Points on a hilly landscape, in no order, each with its height.
From any point a ball rolls to the lowest of the 5 points nearest to it. It stops when none of these is lower. Distance is the straight distance between rows; heights are no part of it.
fum (h 439): [104 125 145 121 148 127 79 165 202 98 78 130 102 135 140 158 199 158 184 131 103 142]
Tiga (h 597): [162 147 140 125 128 139 177 155 143 176 57 94 143 89 160 127 85 134 119 66 120 94]
tok (h 537): [98 129 106 129 112 141 125 96 74 130 163 146 130 159 100 117 166 129 122 155 147 125]
fena (h 180): [85 152 122 122 159 143 80 124 150 111 164 130 125 153 102 104 165 148 167 162 112 132]
dipip (h 256): [164 100 124 117 102 116 173 146 115 163 83 107 146 99 134 139 57 108 122 72 139 106]
felov (h 533): [190 97 114 123 110 118 166 105 68 146 172 135 173 106 158 93 47 87 47 113 163 126]
razat (h 306): [134 126 104 124 139 136 123 114 131 126 138 135 134 125 119 141 114 141 114 151 112 133]
zigup (h 286): [180 95 135 123 106 109 171 144 96 157 100 116 148 103 135 149 47 94 119 84 147 101]
ves (h 277): [124 132 125 136 112 108 147 135 170 115 101 124 117 127 140 127 110 139 133 109 126 136]
gonit (h 213): [124 136 130 136 128 123 139 145 175 106 96 119 102 118 147 154 158 148 141 97 130 139]
sibo (h 216): [92 158 117 122 149 147 81 127 127 110 165 134 133 153 96 110 169 151 167 159 123 130]
Gog (h 506): [101 146 109 126 156 148 101 116 134 130 154 131 141 146 107 116 160 136 143 143 98 143]
redur (h 344): [163 116 124 140 115 124 158 139 97 152 133 141 137 104 132 141 87 93 73 119 114 133]
Sota (h 523): [173 82 114 113 118 122 157 99 67 158 183 130 169 118 143 89 74 89 52 118 160 142]
gar (h 331): [181 109 133 135 110 114 176 134 86 148 127 139 134 94 145 149 66 79 87 99 135 114]
mek (h 543): [92 127 138 101 158 123 63 153 210 96 85 125 91 135 144 172 211 176 196 159 114 129]
mamo (h 158): [62 148 128 115 114 145 43 53 111 70 190 130 87 164 87 139 226 151 144 173 115 160]
tuk (h 630): [87 145 120 134 99 137 103 88 80 112 168 154 122 177 96 118 178 130 135 157 143 131]
Punof (h 469): [127 132 101 123 144 155 126 106 97 134 152 138 135 137 109 126 149 143 119 161 125 131]
fer (h 539): [150 87 127 127 121 123 145 103 63 156 175 138 167 157 125 84 92 81 79 139 158 142]
melog (h 488): [108 134 109 127 136 157 115 114 91 129 154 141 137 156 94 121 171 134 133 152 127 135]
fuva (h 288): [185 106 151 128 119 115 169 165 117 195 64 112 198 99 166 111 31 98 107 74 138 87]
Gub (h 497): [115 136 143 134 145 128 120 160 180 104 90 120 108 123 142 169 188 148 157 105 110 151]
veneb (h 535): [197 98 118 130 109 112 157 108 63 146 175 140 173 102 159 81 40 86 49 108 162 133]
Raz (h 336): [101 147 134 136 144 111 130 126 176 126 129 119 115 132 142 148 175 143 144 123 106 147]
Koden (h 449): [152 141 135 120 130 130 184 156 146 180 59 92 143 91 150 125 85 128 119 64 126 96]
Sud (h 284): [143 126 117 136 113 113 135 130 146 126 116 140 135 127 127 132 88 122 117 135 106 133]
puze (h 370): [89 152 127 121 163 130 97 123 167 122 157 118 119 142 115 116 169 142 159 155 102 138]
tam (h 435): [152 104 119 130 99 107 159 142 128 153 99 130 137 115 126 146 79 96 117 86 115 121]
vepo (h 274): [163 139 140 122 130 132 180 153 143 177 59 94 147 81 156 127 70 130 112 82 130 86]
neten (h 349): [112 137 142 141 139 119 133 146 173 110 95 112 110 120 148 160 175 150 151 105 119 147]
Somi (h 248): [170 107 129 110 121 116 174 147 123 171 66 101 162 94 146 124 45 116 116 78 149 89]
Ref (h 485): [108 130 142 122 145 129 100 169 184 106 82 120 107 126 143 163 197 145 170 93 111 148]
Ven (h 198): [77 154 125 122 157 143 81 124 153 100 160 123 115 146 110 108 174 154 171 168 122 131]
nez (h 160): [63 147 119 116 109 149 46 63 111 69 178 134 100 161 88 143 223 153 155 168 125 150]
rore (h 247): [167 123 137 121 127 124 178 153 137 174 56 101 161 92 156 126 55 125 114 78 143 85]
pata (h 241): [132 148 138 138 123 130 148 151 171 108 80 114 111 117 139 135 121 148 153 102 140 132]
vetaf (h 403): [91 151 143 134 156 118 111 127 177 127 141 119 111 141 126 126 170 141 158 146 99 142]
vebil (h 553): [142 113 115 141 129 144 144 105 80 130 149 144 136 141 110 104 124 133 99 168 151 122]
zefip (h 342): [101 145 157 140 157 111 101 138 184 123 129 120 101 141 131 141 184 152 164 148 96 150]
nozu (h 417): [101 141 122 126 148 120 120 120 173 130 144 126 121 133 127 136 154 143 140 132 95 144]
Gede (h 207): [88 154 116 131 115 150 70 102 100 85 158 150 119 164 98 112 187 151 158 164 137 136]
tozen (h 475): [108 129 104 124 126 152 128 101 85 130 150 139 132 146 104 126 158 145 115 154 140 127]
Bamu (h 169): [81 152 129 135 95 141 71 56 101 78 179 145 92 165 90 131 185 148 138 178 140 141]
begu (h 291): [111 133 106 117 147 131 129 109 159 120 145 126 131 127 124 140 137 139 130 141 106 140]
fip (h 210): [66 162 127 117 157 146 76 126 156 94 163 119 110 143 106 111 188 153 176 172 131 121]
sopu (h 477): [149 148 142 131 127 135 162 161 146 165 59 104 127 104 142 118 98 127 134 70 117 117]
vogid (h 261): [174 102 125 113 100 111 166 145 105 158 90 115 145 103 139 147 48 100 119 77 143 99]
gasi (h 264): [89 154 115 126 142 151 85 120 119 109 154 131 136 155 100 108 175 146 159 160 118 134]
mim (h 675): [191 113 135 139 115 101 174 131 79 147 158 143 147 93 161 106 34 79 58 107 161 113]
Fuda (h 413): [78 155 138 117 167 139 88 125 169 90 157 115 83 133 119 137 207 165 181 183 119 116]
zuz (h 534): [203 87 112 121 107 114 157 104 48 146 186 137 179 112 163 85 37 92 52 112 162 138]
Nobup (h 255): [64 150 121 108 157 148 70 121 154 81 169 116 106 138 105 113 195 153 175 173 132 118]
Tal (h 348): [166 106 123 130 108 115 163 142 104 149 113 138 136 106 132 155 78 88 98 89 114 120]
Sumu (h 526): [146 120 127 144 126 138 143 117 91 141 139 149 140 133 123 109 113 131 95 164 135 131]
rufub (h 619): [120 97 118 135 119 129 139 94 70 138 171 141 145 164 116 93 108 111 105 166 174 124]
ribe (h 557): [191 103 129 135 109 103 167 122 80 149 173 150 164 96 159 83 26 74 50 97 161 120]
ril (h 495): [137 119 116 132 136 145 141 106 88 134 146 144 137 136 115 115 124 142 105 164 136 120]
dez (h 325): [146 154 148 136 139 138 139 174 155 128 57 101 120 108 148 127 117 144 156 91 127 130]
gil (h 304): [125 133 100 125 142 145 124 110 140 128 146 128 138 125 116 140 127 147 120 145 106 130]
gedin (h 471): [138 130 100 128 146 152 132 111 103 131 141 141 133 132 112 131 129 150 115 160 127 130]
sut (h 280): [112 129 111 124 137 117 137 114 169 123 133 127 126 120 131 146 132 142 133 127 109 137]
pasu (h 378): [166 115 135 142 114 120 157 132 90 160 138 143 146 114 135 130 93 89 65 120 115 125]
dov (h 524): [178 87 117 122 113 111 165 96 67 149 176 135 171 107 154 86 60 88 52 115 164 134]
bamas (h 307): [154 124 123 142 123 130 135 126 118 135 125 146 140 128 120 128 91 117 99 151 102 135]
zutim (h 338): [147 153 148 136 130 135 145 172 153 134 59 102 121 118 143 127 110 137 145 76 126 126]
lek (h 315): [148 130 112 139 133 140 133 116 119 127 138 151 138 130 118 129 105 132 109 162 116 130]
rima (h 394): [191 112 140 141 112 107 178 140 79 148 131 129 140 90 143 141 40 84 92 97 149 108]
losi (h 525): [153 107 135 148 130 130 151 122 82 158 144 145 150 125 127 103 99 96 67 150 130 135]
tolo (h 460): [53 149 120 105 144 161 65 114 155 73 169 118 97 137 104 119 214 155 167 170 134 123]
Paz (h 333): [88 150 142 138 164 125 106 127 178 122 150 122 112 141 124 126 171 144 161 155 97 143]
pul (h 574): [92 135 139 105 156 125 71 133 188 100 117 122 73 129 126 172 221 178 198 181 98 127]
moraf (h 448): [103 142 106 117 146 155 104 120 116 134 155 137 139 150 98 116 164 143 140 149 108 140]
lal (h 366): [144 110 129 112 105 113 165 147 131 160 82 114 135 112 130 133 79 103 123 71 129 113]
Vezu (h 567): [138 90 128 133 123 129 141 106 77 146 161 138 150 158 115 81 105 105 95 164 164 129]
dus (h 569): [98 148 153 119 164 122 88 136 180 98 122 118 85 133 137 158 203 173 191 183 106 126]
tep (h 181): [56 139 120 104 120 153 39 75 121 64 178 130 102 160 96 138 232 155 152 158 125 144]
sidu (h 544): [84 155 146 127 171 128 87 124 178 101 145 114 83 138 123 142 199 169 190 182 113 121]
mak (h 223): [90 152 117 122 150 148 86 125 145 111 163 129 125 150 101 108 165 148 161 155 107 136]
luvem (h 622): [196 119 141 142 110 100 178 135 80 157 157 150 157 96 160 99 26 75 63 91 156 111]
tubu (h 257): [124 137 135 129 133 127 135 152 169 107 86 108 102 117 150 160 160 153 151 94 127 143]
bik (h 531): [171 74 107 106 117 120 156 92 46 160 188 127 173 140 141 93 77 80 70 117 159 150]
dun (h 453): [111 131 147 132 145 129 110 168 179 114 91 121 99 126 145 162 194 152 170 112 108 151]
peno (h 159): [80 157 127 135 100 140 66 64 95 77 173 151 97 170 90 136 191 149 145 178 141 138]
bor (h 432): [166 110 139 146 126 125 166 127 92 157 146 147 138 107 133 113 96 86 66 131 126 132]
dagat (h 541): [145 80 122 130 119 127 137 100 59 150 179 139 158 158 121 86 93 91 97 148 164 140]
datip (h 343): [103 139 145 136 140 108 123 135 175 123 117 118 107 130 138 150 176 148 150 125 106 152]
Nosip (h 776): [90 138 114 131 105 143 110 101 81 125 168 147 121 168 97 118 181 124 132 155 136 131]
mesob (h 279): [116 137 136 136 136 116 139 135 178 105 105 123 106 119 147 159 169 155 145 109 121 147]
teser (h 251): [166 99 128 112 111 112 174 145 120 171 80 101 160 99 142 133 51 114 124 78 148 93]
rabo (h 310): [106 142 159 135 149 114 98 143 183 109 109 127 96 144 139 149 190 157 176 146 102 152]
dise (h 303): [145 133 108 129 133 136 128 113 135 126 134 143 138 127 120 138 109 144 115 153 108 131]
Bip (h 440): [165 107 133 143 124 124 160 118 91 160 153 142 139 109 145 114 91 84 51 121 135 128]
Kepen (h 509): [197 118 145 140 109 102 184 139 76 152 136 140 137 96 152 131 23 71 92 94 158 107]
Beka (h 459): [189 112 134 146 112 106 175 134 84 147 149 145 135 87 155 128 45 80 72 103 154 112]
mezim (h 273): [134 135 126 141 108 110 144 141 159 124 95 125 123 127 134 128 100 126 138 98 123 137]
Rop (h 250): [176 131 141 124 124 127 185 152 140 178 53 99 157 85 167 118 51 125 112 73 136 81]
Kem (h 296): [147 127 114 142 128 126 129 121 127 127 127 145 145 128 121 136 97 130 108 153 108 130]
boze (h 302): [139 148 139 140 131 138 139 165 158 113 60 108 117 113 145 128 119 146 155 94 140 132]
Benet (h 282): [156 117 125 141 104 119 147 147 119 142 123 148 139 123 126 142 83 96 100 114 105 127]
divu (h 320): [187 101 133 132 106 110 169 143 89 144 117 130 142 96 134 158 48 87 103 93 141 110]
zisu (h 402): [50 157 125 107 155 154 72 120 155 81 169 116 84 134 108 129 219 157 172 166 125 117]
Selet (h 561): [75 148 145 115 172 136 79 129 169 96 143 107 70 127 123 153 220 171 191 184 103 114]
naram (h 298): [108 138 131 130 138 113 136 126 180 126 126 120 110 122 139 147 156 149 137 123 108 143]
fumom (h 368): [157 124 126 144 127 129 137 132 105 139 133 151 142 123 122 123 96 109 86 154 112 131]
mibed (h 532): [152 116 134 147 133 128 149 125 90 147 140 144 143 134 121 102 103 116 79 157 127 128]
Konub (h 351): [182 108 135 143 113 112 178 128 88 147 144 136 140 95 148 136 56 84 72 107 140 118]
bar (h 393): [160 118 131 148 124 125 146 134 96 154 132 150 140 127 123 121 103 105 80 143 112 131]
Kapi (h 491): [127 124 104 128 131 149 139 99 82 132 150 140 135 146 113 118 135 140 112 162 146 124]
puvif (h 468): [104 123 133 118 155 142 96 185 196 110 72 119 110 124 147 160 185 147 168 94 108 137]
Vilu (h 558): [113 100 113 131 110 133 140 90 70 131 169 135 137 157 113 106 132 121 112 167 167 117]
fupuv (h 365): [109 136 152 139 148 118 94 161 183 106 97 126 110 134 143 163 196 158 174 122 106 153]
fud (h 226): [93 155 113 125 129 150 73 111 108 100 158 138 131 161 96 105 173 147 163 164 127 135]
kapif (h 551): [93 125 111 130 106 142 135 86 72 125 168 145 121 167 104 116 166 121 122 156 150 122]
zudi (h 341): [94 150 153 135 157 119 99 131 177 109 139 119 98 141 131 135 187 159 173 163 99 144]
zukod (h 206): [80 151 112 119 132 153 65 110 123 82 161 131 123 149 96 114 188 158 172 158 133 127]
Dal (h 374): [144 146 144 140 116 126 152 159 150 127 68 113 120 118 135 113 104 127 149 82 134 131]
Zefe (h 352): [151 156 150 131 130 142 148 179 154 138 57 106 120 112 136 124 112 137 146 77 122 128]
pode (h 377): [99 145 150 137 144 114 119 131 181 118 129 117 108 133 137 143 180 148 154 133 102 154]
nukas (h 467): [112 135 97 121 146 150 121 108 109 137 156 137 137 137 100 131 157 140 130 149 113 133]
kan (h 472): [166 100 127 136 122 121 170 118 85 154 161 140 151 100 148 107 83 88 51 117 152 125]
nuto (h 554): [184 97 120 131 112 114 169 116 81 148 168 144 163 96 156 98 56 84 48 114 160 130]
popup (h 401): [111 130 149 128 152 125 87 168 187 105 85 129 104 135 143 161 196 151 175 119 105 150]
gir (h 294): [111 132 123 128 140 118 135 112 176 119 133 123 119 126 137 144 140 140 128 123 112 140]
Nalir (h 556): [98 128 140 104 159 123 67 147 199 102 102 126 83 133 140 172 215 184 198 168 104 126]
lofat (h 239): [137 129 124 137 106 108 147 140 155 132 97 131 136 127 128 128 89 111 126 103 113 136]
fozi (h 545): [99 103 111 126 107 133 138 79 70 128 180 146 129 171 112 114 132 110 113 161 167 116]
tovu (h 164): [82 147 123 133 104 146 63 72 98 72 168 140 103 166 96 128 189 150 155 169 137 139]
Nuz (h 371): [150 151 145 129 131 133 154 168 149 149 55 110 121 107 139 120 106 128 142 77 127 126]
Pepo (h 375): [93 144 112 121 139 156 92 121 104 120 156 135 136 152 95 115 169 145 153 151 115 137]
Mul (h 412): [198 112 143 134 109 105 180 146 81 152 118 136 140 98 144 144 31 84 99 93 153 110]
fumiv (h 283): [59 147 116 107 122 154 48 94 125 64 177 126 110 154 101 133 219 160 161 163 136 135]
daga (h 309): [161 113 122 132 103 116 150 137 117 147 117 141 137 113 127 149 83 89 97 107 109 129]
Zapam (h 215): [80 156 136 127 160 133 88 128 168 105 156 123 105 144 120 117 175 157 174 174 115 131]
Tezuz (h 540): [101 118 110 127 109 140 139 81 72 128 172 146 125 161 108 117 150 117 111 160 159 116]
goro (h 220): [74 153 114 114 135 152 62 116 140 80 167 130 118 147 100 114 187 163 169 169 129 124]
livof (h 275): [152 114 120 136 110 117 130 138 134 133 117 141 142 129 122 132 83 107 116 121 102 134]
sese (h 252): [75 157 131 118 166 137 87 129 165 94 159 112 91 137 118 120 186 159 178 175 125 118]
baso (h 269): [113 136 129 137 133 113 141 129 174 117 110 116 109 123 146 152 153 152 143 111 126 148]
fona (h 511): [202 102 148 137 111 104 173 148 78 163 104 119 160 101 147 145 27 82 110 82 152 107]
zon (h 513): [114 122 107 129 122 142 138 100 67 131 156 136 128 150 108 112 147 130 110 164 153 117]
lipe (h 276): [183 119 155 138 127 108 184 173 137 202 53 112 198 90 178 114 37 96 97 67 122 75]
filib (h 359): [135 141 132 126 147 143 131 169 169 104 73 100 108 109 148 151 137 156 159 90 138 134]
fege (h 391): [177 108 128 140 116 120 174 124 90 153 153 142 139 84 144 123 68 86 58 114 137 117]
Popu (h 254): [186 123 152 134 127 117 180 161 141 194 55 108 185 89 175 110 33 108 104 74 136 77]
fotum (h 433): [117 134 137 118 155 147 121 173 187 102 74 103 107 114 146 160 167 146 163 87 125 130]
Kifon (h 508): [104 136 110 128 123 149 123 103 77 129 159 141 128 164 96 116 166 135 124 153 139 128]
kopod (h 455): [143 142 145 128 115 128 167 162 145 160 66 109 128 114 134 114 98 122 131 71 127 127]
bisel (h 629): [100 147 109 129 119 148 116 107 85 122 158 145 130 166 95 112 177 140 140 156 133 132]
fak (h 187): [129 131 120 135 111 109 139 133 167 116 113 129 124 127 134 131 101 129 133 119 117 136]
sisu (h 465): [99 127 148 117 154 141 82 182 205 102 71 130 105 137 146 156 189 156 183 114 108 134]
tega (h 263): [148 113 119 133 99 115 150 141 130 143 108 137 139 126 126 145 81 98 110 102 107 132]
Raget (h 319): [108 140 139 132 140 114 132 140 177 123 108 121 101 124 142 158 176 152 150 110 115 144]
Mokef (h 305): [162 112 127 142 114 120 151 140 106 144 129 146 142 118 126 144 88 94 95 118 101 131]
Zivup (h 389): [142 115 124 122 100 107 160 153 135 152 92 124 136 120 126 135 83 110 124 73 119 128]
Mabad (h 376): [124 136 135 126 144 139 125 162 177 107 78 111 104 114 147 161 165 153 154 89 129 138]
vupu (h 266): [153 112 128 111 112 119 180 147 129 170 76 102 147 95 131 122 70 116 124 70 141 100]
bovor (h 308): [166 118 128 147 114 122 144 135 113 140 130 146 139 118 123 136 93 98 96 129 99 132]
zorod (h 289): [179 100 124 123 110 115 168 146 96 154 105 121 142 96 134 159 50 93 111 89 134 109]
Gop (h 176): [82 158 126 140 91 144 72 75 91 88 169 149 106 174 96 117 176 148 145 176 143 139]
veli (h 363): [139 145 143 141 111 122 151 158 161 128 75 112 118 125 136 120 103 133 142 86 129 134]
Sosu (h 512): [94 119 146 110 152 127 70 165 215 90 75 136 93 131 150 160 201 172 192 148 111 128]
zol (h 249): [175 107 145 121 120 116 165 152 125 181 64 108 172 93 160 119 34 113 122 78 148 77]
Lagi (h 301): [138 131 135 137 101 111 155 152 152 135 82 119 127 123 132 126 92 120 136 90 124 135]
diz (h 212): [71 151 114 112 124 157 57 105 123 78 170 130 118 152 105 122 192 157 163 161 139 126]
gad (h 345): [154 107 123 126 100 115 154 145 117 149 107 130 142 109 127 152 81 89 106 92 108 124]
Kuni (h 581): [148 144 139 121 121 130 173 162 137 168 59 104 134 106 140 121 92 125 125 65 125 110]
fudu (h 546): [184 104 130 137 115 113 174 120 84 144 156 145 143 92 154 113 52 83 52 111 154 117]
febo (h 612): [120 93 111 128 109 130 132 91 69 129 179 140 141 167 116 100 105 105 109 157 177 125]
Masi (h 347): [170 110 127 141 115 116 173 127 93 153 144 137 131 102 133 137 85 81 72 111 128 121]
Tapan (h 762): [97 144 115 133 112 147 105 103 81 122 162 150 123 170 89 117 180 132 138 147 139 137]
Dimem (h 327): [149 153 140 128 143 145 131 173 162 111 58 103 116 108 152 139 121 146 160 90 126 131]
piral (h 462): [199 96 153 133 112 101 162 158 84 180 89 114 174 103 151 132 25 90 116 76 152 100]
mele (h 373): [97 142 113 119 157 132 121 114 158 132 152 124 125 135 119 135 152 141 136 139 96 138]
Giz (h 616): [142 114 126 143 131 133 143 111 83 144 149 146 148 138 118 96 115 123 95 167 147 128]
Pez (h 182): [77 147 112 116 112 152 60 90 112 68 173 133 115 159 95 126 203 157 162 161 138 136]
Pofav (h 454): [90 150 140 132 158 126 107 126 171 130 150 122 118 144 121 125 169 143 152 150 95 142]
Poti (h 265): [148 117 120 139 105 115 142 142 124 141 118 138 140 129 120 140 78 99 111 111 100 130]
fezok (h 369): [113 137 151 134 146 121 108 147 182 115 102 123 101 131 141 161 191 150 165 120 105 152]
leg (h 404): [137 134 137 124 105 119 163 155 144 147 75 110 132 117 133 115 96 113 130 74 125 126]
zele (h 317): [86 156 157 133 168 123 97 135 177 106 144 116 93 140 123 129 191 164 185 173 110 133]
konap (h 340): [134 135 132 142 110 117 149 145 166 119 86 120 117 122 135 125 111 136 143 97 134 135]
dapu (h 224): [80 154 134 125 169 135 90 122 170 113 160 120 117 147 110 111 168 148 167 162 105 136]
ved (h 240): [142 115 122 134 104 112 150 143 138 140 104 132 138 122 127 134 89 97 113 97 111 130]
Valo (h 473): [115 133 99 123 137 150 117 109 90 135 157 141 135 150 102 128 164 143 120 148 131 129]
Dag (h 379): [192 105 141 126 110 109 167 147 90 167 93 116 159 103 143 147 28 94 121 80 154 100]
Tobog (h 285): [151 114 122 132 99 112 150 144 122 144 109 133 138 118 125 144 85 96 107 98 102 126]
vese (h 470): [60 153 133 107 160 147 83 125 161 87 159 113 78 133 114 138 222 161 177 177 122 113]
boro (h 245): [121 129 119 133 122 114 139 122 166 119 127 127 129 128 131 136 112 142 126 127 117 133]
gete (h 328): [104 141 125 129 144 116 130 116 179 128 137 120 114 126 133 142 158 139 137 130 105 143]
punis (h 267): [123 136 123 138 124 111 147 126 171 117 113 121 113 122 140 138 118 142 134 119 125 142]
Dega (h 536): [94 144 121 122 157 130 108 120 163 134 151 125 125 143 117 125 157 143 147 141 96 140]
Fimu (h 550): [46 144 119 97 136 153 55 107 148 74 171 118 99 145 104 119 228 156 160 160 131 124]
mifem (h 542): [93 128 138 101 156 120 66 148 211 98 87 130 86 129 138 179 221 185 201 164 105 130]
zuru (h 322): [96 149 117 119 149 151 89 126 130 119 162 132 139 157 97 115 170 148 158 156 109 136]
sular (h 134): [71 151 126 122 103 144 55 46 101 73 187 145 85 164 91 141 209 154 143 173 131 150]
Mokeg (h 318): [134 140 135 139 114 119 152 150 168 116 85 112 113 122 145 130 110 139 146 95 139 135]
Loter (h 357): [136 142 138 134 111 122 155 156 151 139 74 113 125 121 134 115 105 125 139 80 129 130]
zuzo (h 496): [98 126 149 115 157 122 73 158 201 96 84 132 98 134 144 164 203 173 197 154 105 135]
ker (h 272): [124 137 109 127 134 121 137 115 158 120 137 128 126 130 131 146 116 143 121 139 106 130]
zov (h 262): [68 148 111 108 140 149 64 114 141 76 167 124 110 143 104 113 195 160 168 164 134 125]
Gez (h 422): [154 122 128 142 133 138 136 121 97 140 136 147 139 128 118 117 100 131 96 167 120 132]
vitu (h 196): [88 154 113 118 123 154 58 103 113 78 167 131 118 165 97 119 182 154 165 162 136 131]
tup (h 538): [158 77 115 120 119 125 141 94 46 163 186 134 168 153 127 86 90 77 77 127 153 147]
nokub (h 527): [127 110 108 136 129 141 143 98 79 133 157 141 133 152 108 109 137 137 105 168 160 120]
vefo (h 246): [175 125 146 123 122 121 183 157 139 181 52 106 169 85 160 120 41 122 115 78 140 82]
ser (h 150): [71 156 123 114 105 147 53 56 106 69 178 136 92 153 98 142 210 152 147 167 134 150]
Zivid (h 530): [158 90 126 125 122 122 153 108 73 159 170 134 159 121 131 89 93 84 56 125 151 142]
Vima (h 202): [91 154 120 138 103 142 79 91 92 92 164 153 119 176 101 119 181 142 147 167 138 137]
Begut (h 529): [160 82 116 116 119 123 153 96 59 165 178 127 166 138 133 87 83 81 69 130 154 150]
rufos (h 528): [183 80 109 111 120 122 154 91 44 156 186 131 171 131 147 91 65 87 59 118 161 149]
giv (h 290): [136 131 105 132 124 123 133 119 150 122 126 139 140 128 126 139 99 134 119 146 109 133]
sar (h 583): [147 103 131 142 122 128 150 114 76 152 154 141 143 141 120 87 104 106 80 159 148 134]
Dute (h 443): [103 126 142 119 153 135 94 177 193 105 76 127 104 130 148 165 195 148 172 102 107 140]
sof (h 204): [138 122 131 136 101 108 145 141 144 139 99 127 134 131 125 127 85 106 123 91 107 127]
Fosis (h 604): [192 120 149 147 110 102 177 139 78 153 147 140 144 94 154 117 29 70 78 96 162 109]
mog (h 388): [96 153 114 130 117 151 89 111 97 110 157 146 129 171 97 112 178 140 154 151 130 137]
mam (h 635): [83 152 146 117 169 130 86 137 174 95 145 117 74 131 123 157 212 167 190 181 110 121]
miru (h 570): [78 125 130 93 160 132 64 159 234 93 73 130 87 129 151 165 213 179 196 153 116 120]
sakud (h 552): [151 97 131 135 127 123 153 116 75 162 157 137 155 137 124 80 103 94 73 144 147 135]
zapo (h 281): [191 97 143 125 119 113 169 155 108 179 65 108 178 103 150 129 30 104 116 75 147 98]
Natot (h 510): [168 93 122 126 119 116 162 107 80 155 176 137 161 105 149 98 77 87 47 120 152 133]
vave (h 507): [43 147 124 104 147 152 61 121 158 79 169 117 87 138 100 123 230 150 168 163 133 118]
Fopo (h 130): [124 140 133 135 123 124 142 144 175 103 86 115 107 120 141 150 141 152 149 95 131 136]
non (h 225): [99 143 158 136 159 116 91 146 182 104 111 120 90 138 134 157 195 167 181 165 108 141]
sal (h 287): [145 126 110 143 118 125 133 127 136 124 120 142 140 128 122 138 87 121 108 140 103 139]
niz (h 555): [153 99 134 139 126 128 157 119 78 165 154 138 154 126 133 95 101 91 62 137 143 136]
Foz (h 209): [75 155 117 119 145 150 69 123 138 94 163 131 124 150 97 109 179 152 172 161 133 131]
nev (h 599): [123 103 118 130 125 141 142 101 78 138 159 140 140 145 113 94 119 126 104 171 166 121]
Fudaz (h 321): [172 107 123 132 109 115 169 138 95 149 129 129 134 97 130 160 65 87 91 94 127 111]
gab (h 625): [188 109 123 132 111 109 171 121 80 147 165 139 162 90 154 96 42 79 51 101 162 122]
veraf (h 464): [101 144 149 118 158 121 81 141 185 95 109 122 85 132 140 166 206 176 195 174 108 133]
bur (h 243): [129 143 129 144 117 113 148 142 173 104 91 117 108 120 143 136 128 145 144 104 135 140]
netev (h 364): [143 123 123 117 113 121 176 152 139 167 72 102 139 102 132 121 82 118 125 64 135 108]
fase (h 260): [185 97 133 117 112 109 166 149 104 176 76 113 165 99 146 135 31 106 122 81 151 96]

Call two points neighbours if one is among the 5 nearest of the other. Go from one point of each pair to the other, from neighbour to neighbour, staying as low as possible. Name the highest point that can't be avoided.
vefo and sular: fezok
sof and vefo: Masi
fena and non: zudi
Fopo and fak: punis
sof and fak: lofat
sular and fena: Foz

Two balls start at each pair of points below. Name the first point that both come to, or write -.
mifem and Ref: popup
Vilu and Valo: nukas
zigup and netev: Somi
zov and Fuda: -
Sumu and fumom: bamas
Raget and Raz: baso
